Points, in no order, along strands that fork, close into loops and pass close to each other.
Two points are linked if the straight distance between their rows is under 50. Some points are linked to none.
zufik: [ -7   8   8 -13  17 -11 -15   8  -2 -11   9  -8  -8  -1   2  -6 -24  -4
  -5  -8 -19 -15  -5  -8   4   7 -10 -19   0   6   6   2 -15   2]
Nolof: [  3  -8 -15 -17   5   7  14  -6   2 -10   6  -6   1 -16  -5  -1  -8  -8
  10 -17 -16  24   6 -11   6  12   7  -1  17   1  18   1  -5 -12]
dukab: [ -7 -10   1   1 -14  14  16   6  -4  21   6   5  -4  -3 -18  -3  17  10
 -19  -1   9  14 -15 -16  -9  -7  21   7  28   4  -7 -13  21   7]
Zadev: [  1  15   0  -2  15   0  -9   7   5  -2  -5  -7  -1  -6   2  -5  -7   6
   5  -1  10  -8  24   4  13   8  -1 -14  -4  -6  -9   3   8  16]
seg: [ -4  -3   8   0 -10  -7 -10  -3  12  -2   2 -19  -2  -6  12  -2  -5   8
   1 -15 -13  11 -20  10 -14 -10  -7  -3 -15   7   5  -9  -1 -36]
fab: [-11  -1  -1   7  10   3 -30 -13  -9   0   6  12   8  -5   6  14   2   4
  -6  20  10 -16   0  20   0   7 -17   5 -11  -3  12 -14  14   7]
likom: [  1 -10   0  12  -5  -8   3 -18   7  -2   3   7   9   3   7   6   9   1
  10  -2   1   7  -3   0   7   3 -14   2 -10   2   1  -5 -10  -2]
tazed: [ -6   4   2  -8  21  -8 -21  -6  -6 -14   6 -14  -9   5   7   7 -10  -8
   1   1  -5  -8  -3  -8   7  -3 -26 -17  -1   7   2   2 -23   2]
neb: [  0   5 -11   4   7  -3   0 -10   0 -13  -2  25  10   3  -1  15  -6  -2
  16  15  18  -5  14   9   7  -1   0   4 -12 -17   8   0   5  11]
nadol: [-11   0   3   5  13  -6 -12  -7  -9  -9  -4  -4   3   8   3   4   7   7
   9  10   6 -20  -1   2  12  13 -23 -14   2  -4 -17 -10  -7  19]
Denev: [ -2  -1   4  11   5  15 -11  -5  -2  23 -12   5   5  -8   4  10  13   2
  -7  21 -11 -11  -6  28  -4  11  -3  15  -8   4  -4  -8  23   1]
fik: [ -4   9  -2   0  13  -8  10  14  10  -5   3  -8  10   1   5  -8  -4   2
   6 -16 -11  -9  -9   9  13   1   5 -14  -4  -2   1   4  -7   6]
zuka: [ -8 -10  12  11  -3  -3   2  -7   1  19  12  12   0   1   7 -11   1  14
  -9   2  -3  18 -12  -6 -14  -3  16  -2  -2  -4  -9 -14  22  -5]
reb: [ -1  20  -5  -8   9 -26  -4   8   2 -18   0   6  -1  14  -3   7 -19 -14
  -8  -3 -14 -20 -15   7  10 -10  -3  -5  -1   2  20  18 -23 -13]
lugam: [  4   1  -9 -16 -14 -14   9 -14  -5 -19  11  16   0  -8 -12   8 -24 -18
   4   1 -14  -5 -25  -7  10   0  12  -5  15   1  21   1 -14  -9]
muri: [ -2  -3   6 -13   0  -7  -7   6  -2  -5  13  -1 -11 -12  -4 -16 -26  -1
  -6 -11 -16   4 -13  -8   1  13   9 -10  11   6   5  -5 -12   0]
nubo: [ -1   1   5   3  13   6 -11   3  11  10 -12 -19   3  -6  10  -3   3  17
  12   0  -1  15  12   7  -4   8 -11 -10 -16   4 -12 -16  11 -19]
Nosu: [ -6   5  -5  11  -2 -22  -3  -3   9 -13   7  12  16  14  13   0   4   1
  -3  -5  -5  -1 -14  20   5 -21   0  12 -12 -10  14  12  -6  -7]
Mepu: [  7   7  -1  -5  -2  -7  -7   1  -2  11  -3 -22  -4  -4  -2  -4  -1  -3
 -22  -7   2 -15  -8   4  -2  -5  -3 -10  -6  25  -5   2  -9   0]
Fule: [ -1   7  -2   6  15   0  22  12  14   6  -3  -2   8   8   5  -8  12  10
  11 -24  -7  12   7   6   7   0  15  -8  -5  -6   0   7  -2  -5]
tolu: [  3   1  -4   4  -3 -14   5 -12   6 -22  12   0  13  16   4  11  -2 -13
   7  -3   6   9  -7   6  11 -14   7   9 -15 -14  21   9  -7 -15]
Sug: [ -5 -13   1   8   7  11   3  -4  -7  23  11  22   0  -7  -1   0   3   9
 -10   3   7  22   0  -8 -10   6  18   1   8 -13  -3 -16  30  11]
tenom: [  2   3   9   2  -5  21   7  28 -15   9   0  20   7   5  -9   8  12  -5
   2  11  23 -13   8  -5 -19  -7  15   6  10 -13 -13  11  13  27]
kop: [-18   3  10  13  12  -3   6   5   5   3   5  23  10  13  12 -15   5  12
   6   6  -2   8   5   6   3   0  13   8   0 -24  -3   6  18  16]
kis: [ 18   4  -4 -20  -4  -9   3  -7 -11 -14  -7   0  -4  -1   4  12 -12  -7
   2  10  -2   0  15 -15   9  -2  -8   0   8   3   3  16 -19  10]
zuri: [ 10  -9  -3  -8   7   8  14  -1   0   1  -7 -16  -9  -6  -3  -4  11   3
  13  -7  -7  18  21 -17  10  15 -10  -6  21   9  -7  -4  -9  -1]
nedom: [  1   9  -2   6  -3  -2  -2  11  14  10  -1  -1  -1   8  10  -9   2   5
 -10  -7  12  -3   4   4  -6 -18   9  10 -18  -6   3  15   4   3]
Butaz: [ 14 -17  -1   2 -21  -7  -8 -19   4  -6   7  -2  -6   5   5  13  -3 -18
  -5   1  15   6  -2 -10  -6 -10 -15  10 -17   8  11   4 -14  -7]
Mig: [ -4  17  20  -4 -14  -8   3  18   7  -8   0 -10 -10  21   3 -23   0   5
 -10  -5  -6  -1   0  -4   8 -17  14   2   6  -9 -11  22  -5   5]
bir: [  1  -2 -10  -1   3  -5  12   6  11   3   4 -11  -8  -6   0 -13  -6  -7
   4 -27 -16   7  -7  -1  -7   9   8 -15  -9  16  14 -14  -3 -18]
peka: [  6  -3   8  -4  -1  11  -8   9  14   3 -16 -31   8   9   7   6  21  17
  -5   3 -10 -11  -5  23   6 -14 -10   7  -8   1 -10  10  -5 -11]
Romur: [  7  -2  -6  -2 -21 -19  -3 -15  -9 -11  12  16 -11  -5  -7   3 -17 -14
 -11  -4   5   1 -19  -7   4  -4   8  -3   5   7  14   1 -13  -8]
kipad: [  7   3 -12  -9   9  -7   7  -7  -5   7  -3  -7  -2  -6  -4   6   1 -11
  -5  -7  -1 -21   1  -8   8   6  -5 -17  -1  24   4   4 -13  10]
fitan: [-16  -6  13   0 -13  -3  17   7  -3  -8   2   5   6  16   3 -17   8  11
   1  -2  -1  -2 -14  -5  12  -8  19   3  23 -20 -17   7   2  17]
gubu: [ -4   2   3  21  -6  -1   1  -8 -18   3  -3  28  13   9   8  10  14  -2
   3  15   6 -14  -7   9  -3   7  -9  15  -8  -5  -4  -5   5  21]
lomu: [ -1  -6   0   2  -7  -4  10   3  14   8   1 -11 -12   1   6 -18  -4   9
   3 -21  -9  26  -7  -7 -15  -4  19 -11  -4   4   6  -6   5 -29]
sof: [  6   1  -5 -13   4  -5 -15  -7  -1 -17  14 -11  -1   1   3   5 -22 -17
  -4  -7   9   7  16  -6   8  -4  12  -6  -5  -8  20  15  -1  -6]
luma: [ 13  -1   3 -10  -7  -3  10   4   0  -9  -6  -6  -5   4   8  -3   0   2
   6  -2  -5  21   7 -11  10  -6  -3   6  16  -3  -3  21 -17   4]
liv: [  8   3  -4 -13  -2 -16  10   1   0  -4   3   1  -7  -2 -10  -3  -9  -6
  -1 -12 -16  -6  -7 -12   1  10   2  -5  -4  19  15  13 -27 -20]
Bub: [  5 -14  10  13   1  10   4   0   9  26  -8   8  -8   1   3  -2   5   4
   5  12   3  22  12 -13 -24   4  -4  13 -16  -2 -14 -10  17 -13]
let: [  6   0   2   7 -13  -7  14  -1 -15  -3  -6  35   7  11   8   6   5   4
  10  15   6  -2  -4  -1   1 -13   3  14   4 -17   0   3   3  24]
zit: [ -9   2  21  13   7  30  12  22   9  15 -13   5  -2  14 -15  -4   9  -9
  -4  18   9  -8  20   2 -23   4   5  12 -12 -11 -29   3  21   1]
soza: [  2  14  -3  -3 -18 -21  10   5 -14 -20  -2  11  -3  24   7  -8  -7   3
   2   5 -10  -6 -14   1  13 -20  -6  -3  14 -15  -1  10  -8  12]
bop: [  7  10 -10 -18 -15 -15  17  -4 -16  -7  -5  15  -6 -12 -13  -4 -12  -6
  -4   3 -16 -13 -21  -6   7   8   8   0  26  10   6   8 -20  -3]
dipu: [-15  11   5  12  10  -4 -22   4  -5   1   8  10   7   2  11 -11   1   5
  -4  15   3 -11   9  19   0   2  -7   0 -10 -19   2  -7  21  15]
vumeg: [-13   3   5   9   8  -6   1  18  10  -5   5 -11  10   5   7  -5  -6   6
   8 -15 -18 -15 -32  13   7   2  -8 -10  -2   1   3 -13 -15  -1]
Duk: [  3   1 -12 -25  -2  -2  22  -7  -2 -21   5   2  10 -16  -5   5 -19 -10
  14  -4 -24   8 -10 -11   6   6   8   2  19   4  23   0 -16 -14]
Nak: [  5   0 -10   6  -1   4  11  -3 -18  -7  -3  41   8  -3  -1  17  -3  -2
  17  20  15   0  11   2  -7  -1   3  13   4 -19   3  -4  11  17]
kel: [  9  -2  -5 -21   0  -5  11   2 -14   4 -10 -11   2  -7 -18  -3  -2  -7
 -11  -1  -8 -16   8 -13   7  13   8 -12  17  18  -3  12 -13  13]
Nif: [ 12  -7  -3  11  -9  -2 -10  -3   6  -3   1   9   3   2  11  16   4  -9
  -2   8  17  -5   3   7 -10 -17 -20  25 -24  -3   9   8 -11  -5]
lelu: [ -9  -3  14   7  -1   5  10   8   6  -2  -4  -8  12  16   2 -15  11   9
   1  -4   2  -1  -1   3  11  -3   8  -3  -1 -12 -23   3   4  12]
nuda: [  3  17  -5 -24 -12  -5  -5   5 -17  -6  -1   8  -2 -15  -3  -1 -19  -3
 -13   5  -3   2   5  -4   5 -10  13   6  27  -5   7  21  -1  10]
zuvul: [  4  -4  15  13  -9  11  -2   7  -3  20  -6  -3   6   5  -1  -2  12   1
 -11  10  14   0  -2  -2 -18  -5   2  10 -12   2 -19  -9  11  11]
Tuvit: [  3   2   6  -9   4   0  16   7   2   3  -4 -14  -5   2  -7  -5   7  -5
   4 -17 -25  -9 -12  -9   1  15 -11  -8  -4  28  12   1 -28 -20]
lolep: [ 12 -13   3   6  -1   8  18  -2   6   8  -9 -22   0   8  -5  -8  24   3
  11  -5  -6  15  12 -10   5   9  -8  -7  -2  12 -18 -17  -6  -5]
norog: [ -6   6   0  -9  17  -3  -7   7   2  -2  -7 -22   2   9  -4  11   4  -4
  -3  -7 -22 -38 -20   2  14  -3 -19  -9   6  16  -5  12 -23  -2]
Riveg: [ -3  -9 -20  -1  -4  -3  -7 -23   1   6  10 -15  -7 -15   1   8  -8 -10
  -9 -20   2 -12  -4  -3 -10   8   1 -19 -17  17  20 -17   9 -19]
bego: [ -9   5   8   6   3   8 -10   3 -12  11  -2 -12  17  -5  -2  -8   6   4
 -12   1   6 -12  -3  12  -3   6   9 -19  -8   4 -20 -16  20  14]
Buta: [  3   6  11  -6 -12   1  10  14   9   1  -7 -21  -7  13  -9 -26   0  -3
 -15  -7  -7   4  -5  -4   2  -6  16  -2   1  11 -18  13 -13  -6]
geru: [  2  -8 -18  -4  -2  -4  -1 -27   6  -4  12 -19  -2   0  -6  20  -2 -22
   1 -14   8 -12   1 -11   2   4  -3  -5 -15  14  25   1  -3 -21]
vom: [ -6   4 -13  -3   8 -13 -10  -5   9 -13   6   0   1   1  -2  15  -8 -12
  -1  -8 -11 -23 -26   2   5 -10 -12  -3  -2   7  18   7 -18 -17]
bamig: [ -1 -13   6 -10  -1  -5 -11  -9   0 -16  19 -13  -9  -8  -1  -4 -26 -14
   0 -11 -10   6 -10 -13  -1  12   4 -16  -3   8  16 -12 -11 -16]
pugim: [ -1  -1  -7   8   4   2  23   4  16  22  -2  -6   9  10  -2 -14  19   6
  -5 -10   2   4  -1   2  -2  -6  23  -1  -8   4  -7   0  15  -2]
tasa: [ -5  12   3  -4 -10  11  10  19 -12   8   1  16   9  -1  -1   6  11   8
  -6   5  19  -4  -6  -8  -6 -14  23   9  28 -12  -2   9  21  30]
bebu: [ -1  11  14   1 -20 -10 -11   6 -16  -7   0  -6  -8   9 -12 -12  -4  -6
 -24   3   5 -16 -17   3   4  -5   4  -8  10   8 -14   2 -14  10]
Nukon: [ -8   3  -1 -11  24   4 -26  -2   5  -2  -3 -25  -6   4   6  13   7   1
  11  -3 -13 -22  -7   4  11  -7 -28 -10   4  13  -4   8 -22  -6]
Muv: [-11   8   1  21   8   3  -2   0  -8  -2  -6  26   3   7   8   7   3  -7
   9  25  -4 -12   7  22  -5   8 -21  28 -11 -11   1   4   9  11]
tili: [  8   6   6 -20  -5   3  15  13   1  -2  -7 -19   3   6 -14 -18   0  -6
 -16  -7 -13  -7  16 -10   9   7  14  -5   8   8 -10  25 -12   3]
rofu: [  7 -16  -4  -3   3  12 -23 -13  15   2  -2   0  -5  -2   8  26  12  11
   8  13  -5 -10   5  21  -1  -2  -8  18 -13   0  21   5   2 -20]
madi: [  0   9  -8  -9  18   3 -22  -4   7  -8   1 -10  -6  -2   4   8 -15  -7
   0   1  15  -2  24   1   9   1  -5 -10 -12   1   9   6   0   0]
Pegu: [ -3   5   2  13  13  14  -1  13  15  15 -12   6  -3  -3   3   7   1   5
   6  13   7  -6  22  16 -17   8  -6  25 -23  -2  -5   7  14  -8]
Tode: [  3   2   1 -11  15  -1  13  -7   2 -14  -5  -5  -4  -1  -1  15   7 -10
  21 -11  -6   7   8 -11  12  11 -13 -17   0  10  15   6 -26 -13]
Vot: [ 11  -5 -13  -2  10  14   5  12  13  17  -7  -1 -17  -4  -6  -6   4   5
   5  -5  13  21  36 -11  -7   2   5   3   1  -4   0  -5  16   0]
mene: [  0   5 -10  -1 -16  -4  24   2 -13   1  -2   7   3 -10 -16  -7   4  -5
  -2  -9  -6 -15 -25  -5  12   9  18 -11  24  10  -5  -2  -9  13]
zufu: [ -2  -1  -8  11  -9  -5  18  -1   5  17   0  -4   8  -1  -7 -11  15   1
 -11 -14   1 -12 -16   9  -2  -2  12  -8  -8  15  -3  -9   1   0]
puriv: [  5 -21  -9   4 -17   6   7 -11   2  15   8   8 -13 -10  -2  -2   5   2
 -10  -6   8  24   5 -22 -17  -8  12   3   6   4   4 -11  14  -5]
rezu: [  2   8  -7   3 -15  -7   1   1   2  12  -5 -15 -11  -6 -16 -13   4  -7
 -15  -9  -4 -18 -29  10  -5   1   3  -9  -3  24  -6  -9  -8 -16]
Nonu: [ 16  -7 -25  -1  -3   0  21  -9  -2   9  -8   9   0 -11 -12   5  14  -3
  10  -3   7   5  16 -13  11   4  -2  -2  17   5   0  -7   6  18]
buz: [  7 -10  -1   6   7  17 -14   0  13  10 -15  -3  -5  -8   5  16   9  11
  12  14   3  -3  14  18 -15   6 -16  23 -20   7   6   2   7 -20]
pumi: [-18  10  17  19  17  18  11  20  11  12  -8  16  -7   9  -5  -2   0  -3
   6  17  -2  -9  24  13 -15  12  -1  28  -9  -9 -17  11  17   1]
teki: [ -4   2   7  -5   2  12   3  10  -1   5  -1 -23   8  -7 -10 -19  -4  -4
 -14 -11  -1  -7   0  -1   2   3  15 -28   0   6 -19 -12  10  10]
lunid: [  2  -1 -16  -8   4  -3   0  -1   2   8   5 -13 -11 -11   3  -8 -15  -6
 -13 -24  -5   2   9  -5 -12   6  15 -17 -11  14  13  -5  12 -13]
depeg: [ 13 -10 -14  -5   3  10  -4  -2   2  -1  -2   6  -8 -11  -4   5  -9  -5
   5  -2  19  17  28 -12  -1   3   1   2   3  -5   5   2   4   6]
Pibin: [  3  -6  15   0   3   3  -2   0  10  -3   5 -10  -8   1  10  -7  -2   3
   5 -15  -3  30   4  -8  -5  -5   4  -9  -7  -2   4   0  -6 -17]
dugi: [  2  13   4  -8  -8 -22   4   6 -14 -14  -8  -6  -3  15  -3  -6  -7  -4
  -9   2 -11 -22 -12  -1  12  -6  -6  -9  12   2 -10  10 -17  11]
Lebez: [ -7  -2   0   3  12  -2 -21  -6  -3   2   1  -9   6  -4   7  11  12   9
  -4  10   3 -24  -6  16   3  -2 -21  -7  -5   1  -4 -11   2  12]
lufu: [ -9  -8 -20  -6   4   8  11  -3  11   3  12  -5   5 -18  -2  -4  -4  -1
  -2 -16  -3  30   4 -14   0  -5  15   9  27  -9  12   4  13  -9]
mit: [  1  -7 -16   3   1  14   0  -3 -14  11   7  22   8 -22  -5  12   7   5
  -3  -6  18  17   3 -13  -5   1  12   1  21  -8   3 -12  19  15]
sis: [  2 -22  13  13   0  10  -2 -13   9   4   7  14  -3   5   4   3  -1  -4
   9   9   5  28  11 -12 -16   8   0  22 -16 -11  -3 -14  11 -17]
Vad: [ -4 -11   3   2  -3   1 -30 -12   6   0   6 -11   8  -3  13   5  -5   3
 -11  11  -1   2  -5  19 -15  -6  -3   9 -24  -9  13  -6  17 -18]
rorub: [ -6   3  11   5  -4  -9 -12   3   8   6   1 -15   2   4  14 -13   2  14
  -8   2 -10   1 -18  16 -10 -13  -5   1 -11   2  -8  -6   1 -11]
kilol: [ -5   6   5 -13  -7   4   0   5 -14  -5   4 -11   1 -17  -5 -14  -8   4
  -7  -2  -5  -2  -4  -7  10   0   8 -10  34  -5 -15   2   4  26]
voke: [  3  -6   7  14  -7   3  -9 -14  -5  20   1   2   6  -9   7   8  13   4
  -8  12   4  -3  -6   9 -15   6 -12   6 -15  10  -5 -16  12   3]
vus: [  3  10   4   8   0   6   4  19 -18   0 -11  18   5  10  -7   6   3   2
   9  16  20 -22  16   6  -6   1  -4   8  -2 -12 -14   5   6  26]
Tapi: [ -8   7  11   4  -8 -15 -13   5  -1  -3   8 -14  -8   1   2 -24 -15   6
 -10  -4  -8  -7 -24  10  -8  -7  -6 -16  -2   2  -8 -18  -3  -6]
rukog: [-10  12  12  12  -2  -3 -22   3 -19  10  12   7  13   2   8  -4   6   6
 -17   5   6  -7  -9  17  -9  -1   6  -6  -6  -2  -6 -15  18  17]
kap: [-11   2  19   8 -17 -10  -2   5   1   8   7   3  -7  10  -2 -23   1  11
 -12   2   4   9 -22  -1  -7 -11  17  -2   7  -7 -15  -7   6   3]
bilim: [  2 -13  -3   4   0   6 -17 -17   8  -5  11 -23   2  -3  11  16  -7  -5
   3   0  11   6   1   3  -8  -1  -5   6 -24  -3  14  -5   7 -30]
dur: [  6  13   6  -5  -2 -18  -6   9   5  -8  -2  -4 -14  10  -4 -10 -14  -6
 -17 -10 -14  -7 -12   3   1  -1   2   2  -3   8   7  18 -27 -26]
kogi: [ 11   7  -6 -12 -15   3 -15   7 -25  -3   4   9  -3 -18   0  12  -8  -5
 -11   1  15   6   5  -9  -2  -8   7  -1  20   1   7   6   3  24]
vez: [  9  -9   3   0   4  21   4  10   7  26 -11  -9  -8   5 -12  -7   8   7
   6   8  10  16  21 -15 -13   6   4   1  -7  -2 -23 -16  21   0]
puna: [  7  16  -7 -16  10   5   1   9  -3  -4 -12  -2  -2 -12  -3   2  -6   3
  11   2   7  -3  29  -5  18   5   6  -7  19 -13  -8  15   6  25]
talal: [ 15   1   2  -4  -3   2 -11   3 -10  -8  -4   7  -8  -4   2   7  -8  -6
   0   7  16   2  13  -8  -2 -10 -11   2   2  -3  -2   4  -6  22]
Zas: [  9  -2  -4  -1   1   5  -5  -3  13   0  -3 -18  -4   1  12   6   3  -4
  -1 -11   8  15  14   0  -5  -2  -6   0 -21   8  11   4  -3 -22]
Minez: [  6  -6 -11   0   0  -6   8 -16   3 -16  13  15  14   2  -2  12  -6  -6
  19   4   8  12   0  -2  13  -5  14   3   1 -20  15   3   4   2]
puran: [-13  -5  10   5  13   4 -29  -9   6 -11   2  -6   3   8  19  -4   2   8
   5  19 -11  12   3  26  -6   3 -17  15 -16 -16   7  -6  14 -21]
Gof: [  0 -10  -2  -6   5   4 -12 -14  13  10  -4 -26  -5  -8   9  12  15   7
   9  -2 -11  -4  -9   5  -3  -1 -23  -9  -8  18   1  -8  -8 -22]
pulon: [-11  -2  -1  19  19   0   2 -13   7  -1  -4  14   8  -1   1   3   2  15
  13   7   0   3  10   7   8  27  -7   0  -8  -5 -12 -14   8   3]
Fodu: [-11  -6  22   2  -4  29  -3  11   0  13 -16  -5  13   8 -10  -6  12  -8
 -16  22   6   2   3  -1 -25  -7   7   5 -17  -3 -29 -10  22   4]
sen: [ 10   3  -1   7   1   3  -8  12   2  -9 -11   3  -4  13   6   6   5   2
  11  17  11 -15  11  13 -12 -12 -31  24 -16  -8  -6  13 -12   3]
roz: [ -3   0  -3   1  15  -1  10 -14   8 -20   7  -3  12   2  -4  21   9 -12
  25 -11   5   9   2   1  15   7  -6 -11 -12  -1  20  -3 -13 -23]
rufo: [ 12  -4  -2   2  -6   2  11   1  10 -10   1  11   0   9   7   6   6  -1
  11  -6   7  27   9  -9   1 -13   7  15  -1  -8  10  17 -11  -7]
tebo: [ 12  -2  -7 -23   0  -6  -9  -6  -7  -5   4  -2  -8  -8  -3   8 -21 -11
 -17   1   4   1  15 -13   2   1   3  -6  -2  11  19  21 -11  -2]
luv: [ -1 -11   1  -1  15   5 -17 -11  10   4  -3  -3   3  -2   9  13  16  20
   8  13 -20 -21  -9  26   6   2 -11   0  -3   0   7  -5   4  -8]
reke: [  4   6 -17 -19   5   7   3  -3  -7  -2  -5  -3   1 -25  -2   0 -10  -3
   0   5   2  13  18 -15  10   6  -7   4  32  -6  -5  10   2  16]
kep: [ -4  -4 -17  -6  -5  -5   5 -16  15  -6  13  -2   3   0  -8  15  -1 -21
   8 -19  -9 -16 -21  -5   4   3 -12  -9 -11  17  27   1 -10 -25]
Forab: [  7  -5 -17  -3 -10  -5  22  -2  -4  11   3   4  -4 -16 -13  -7   8  -3
  -2 -16  -5   3  -5  -8   7   4  13  -6  23  13   2  -7   2   9]
lozo: [-15   7  11  19  15  11  11  11   7   8  -7  23   1  14   3  -4   4  11
  14  14   2   3  21   1   4  15   8  19  -1 -18 -15   4  19  13]
nirat: [  6 -13   3   7  -2  10  17  -1  -4   5  -5   7  -1   3  -2   0  12  10
  11   6   6  17   6 -15   1   4  -1  12  15 -10 -19  -1   1  16]
rolo: [-12  -1  -1  12  15  -6  -3 -10  -1 -14 -10  10   4   8   1  14   7  14
  19  18   5  -6   9   4  14  18 -25   8  -4   2  -9 -10  -4   4]
nurur: [ -5   6   0   2  -7 -18  11   2  -1 -13   6  13   3   3   4 -11  -9   7
   6  -5  -6   5 -15   2  10 -12  14  -1  18 -12   0   6  -3  11]
nuv: [-12   0   6  14  13  12 -14  -5   0   6 -10  13  -8  -3   5   9  -3   2
   1  28 -11  -6   5  32  -7  16 -18  27 -10  -3   1  -7  18  -1]
zozam: [-11  -6   3  17 -15 -14   1 -14   1   7  18  22   4  -7   0  -7  -3   5
  -8  -7  -2   3 -25   5  -8   0  14  -8  -6   4   5 -16   8  -8]
fip: [  2  -5  13   1  -7   2  15   2   6  -2  -6 -26   1  10  -2 -15  11   4
   1 -12 -14  11  -7  -1   5   1  -1  -9  -4  13 -17  -2 -14  -7]
guk: [  1  20   1 -15  -9 -21 -15   6 -17 -17   7  10 -13   1  -5 -10 -22  -8
 -18   1  -2  -5  -7   1   4 -11   9  -8  17  -6  12  11  -6   7]
radil: [ 11 -16  -4  12 -23   8  13   3 -12  31   7  16  -6  -2 -10   4  18  -2
 -15  -6  13   9  -4 -18 -19  -8  12   9  10  11   2 -12  13   8]
zeru: [  6  -3  -3 -28  16  -3   5  -2  -7  -7   3  -1   2   0  -8   9  -9  -8
   7  -7 -16  -3  11 -18   2  15   0 -13   0  16  26  13 -28 -17]
Pasi: [  9 -12  -2   5 -18  -7  -5 -14  -1   1  10   3 -10  -7   4  -3  -9  -5
 -12  -9   9  13  -3 -10  -8  -6   3  -1  -7  11   5  -6  -3  -5]
zem: [ -3   5  -3   2   0 -10  -9   0 -13 -28   0   8   0  25  13  -5   3   4
  11  15   0  -5   7   3  10  -6 -31  -2  -2 -22   2   0  -1   7]
Doli: [ -7   1 -15  -3   2   6   9   1   0   7   5  14   6 -19  -2  -3  -2   7
  -2  -8   6  14  -5  -7   2  -9  18   2  30 -14   4   2  18  13]
leg: [ 10  -1 -10   0  -5   2   9  -3 -21   5  -4  11   8 -14 -10  14  12   0
   7   1  14  -5   2  -8  11  12   1 -12  20   4  -8 -12   4  28]
fos: [-11   1  12   4  16   7 -21  -6  13 -11  -2 -11   3   1   6   5   2   9
  11   1   4  17  14  15   3   8 -16  -5 -18  -8   3 -12   2 -24]
bon: [  0  14 -12 -11 -13  15  16   9 -21   4 -11   9  14 -10   1  13   3   7
   3   6  12   0  -3  -6   1 -10   8   8  35 -14 -12   1   8  26]
Lekog: [  0  -9  -7  15  10   7   7   1   7   5  -8  18  -5  -4 -18   9  -3  15
  14  11  14   8  27  -3   3  20  -6  11  -4   4 -13 -15   5   6]
Zed: [ -2   5  11   6 -17 -14 -15   0 -10  -3   9   1 -21   0  -3 -19  -6  -3
 -19   0   4   4 -26   3  -6  -7  10  -9   8   6 -10  -8  -7  -4]
Miv: [  3  10   2   6   5   8  -7  22  -1  -6 -15  -3  -4   7  -8   6   2   1
   8  18  23 -27  24  12  -5  -1 -21  13 -12  -2 -15   9  -2  14]
lefo: [ -3   2  13   1  -2  10  -3   9   6  -3 -13 -28  11  14   6  -8  11   2
  -8   3  -2 -16   1  13   8  -5 -10  -1  -7  -6 -23   6   0   5]
zap: [  1 -13  13  14   0   4   0  -7   6 -13  10  12   3  14   6   3   3  -6
  15   8  10  28   6  -3  -4  -7   0  23 -13 -20   8   2  -3 -12]
giv: [ -7   5   2  -8  -3   1  12  11   4  -4   3  -4  -3 -11  -1 -17 -11   5
   0 -15 -18  10  -9  -6   6   2  15  -3  28  -3  -2   5  -6   5]

How many points has the smallest loop of links through each point below? Write - if it is on no loop.
vez: 10
fip: -
Tode: -
dugi: -

A tip is a point with one link. Name the tips that can be reached along the links from each point below, in the order of the rows.
gubu: Nosu, kop, teki, Lekog
zufu: zuri, Mig, vumeg
madi: reke, guk
fos: nubo, Tuvit, roz
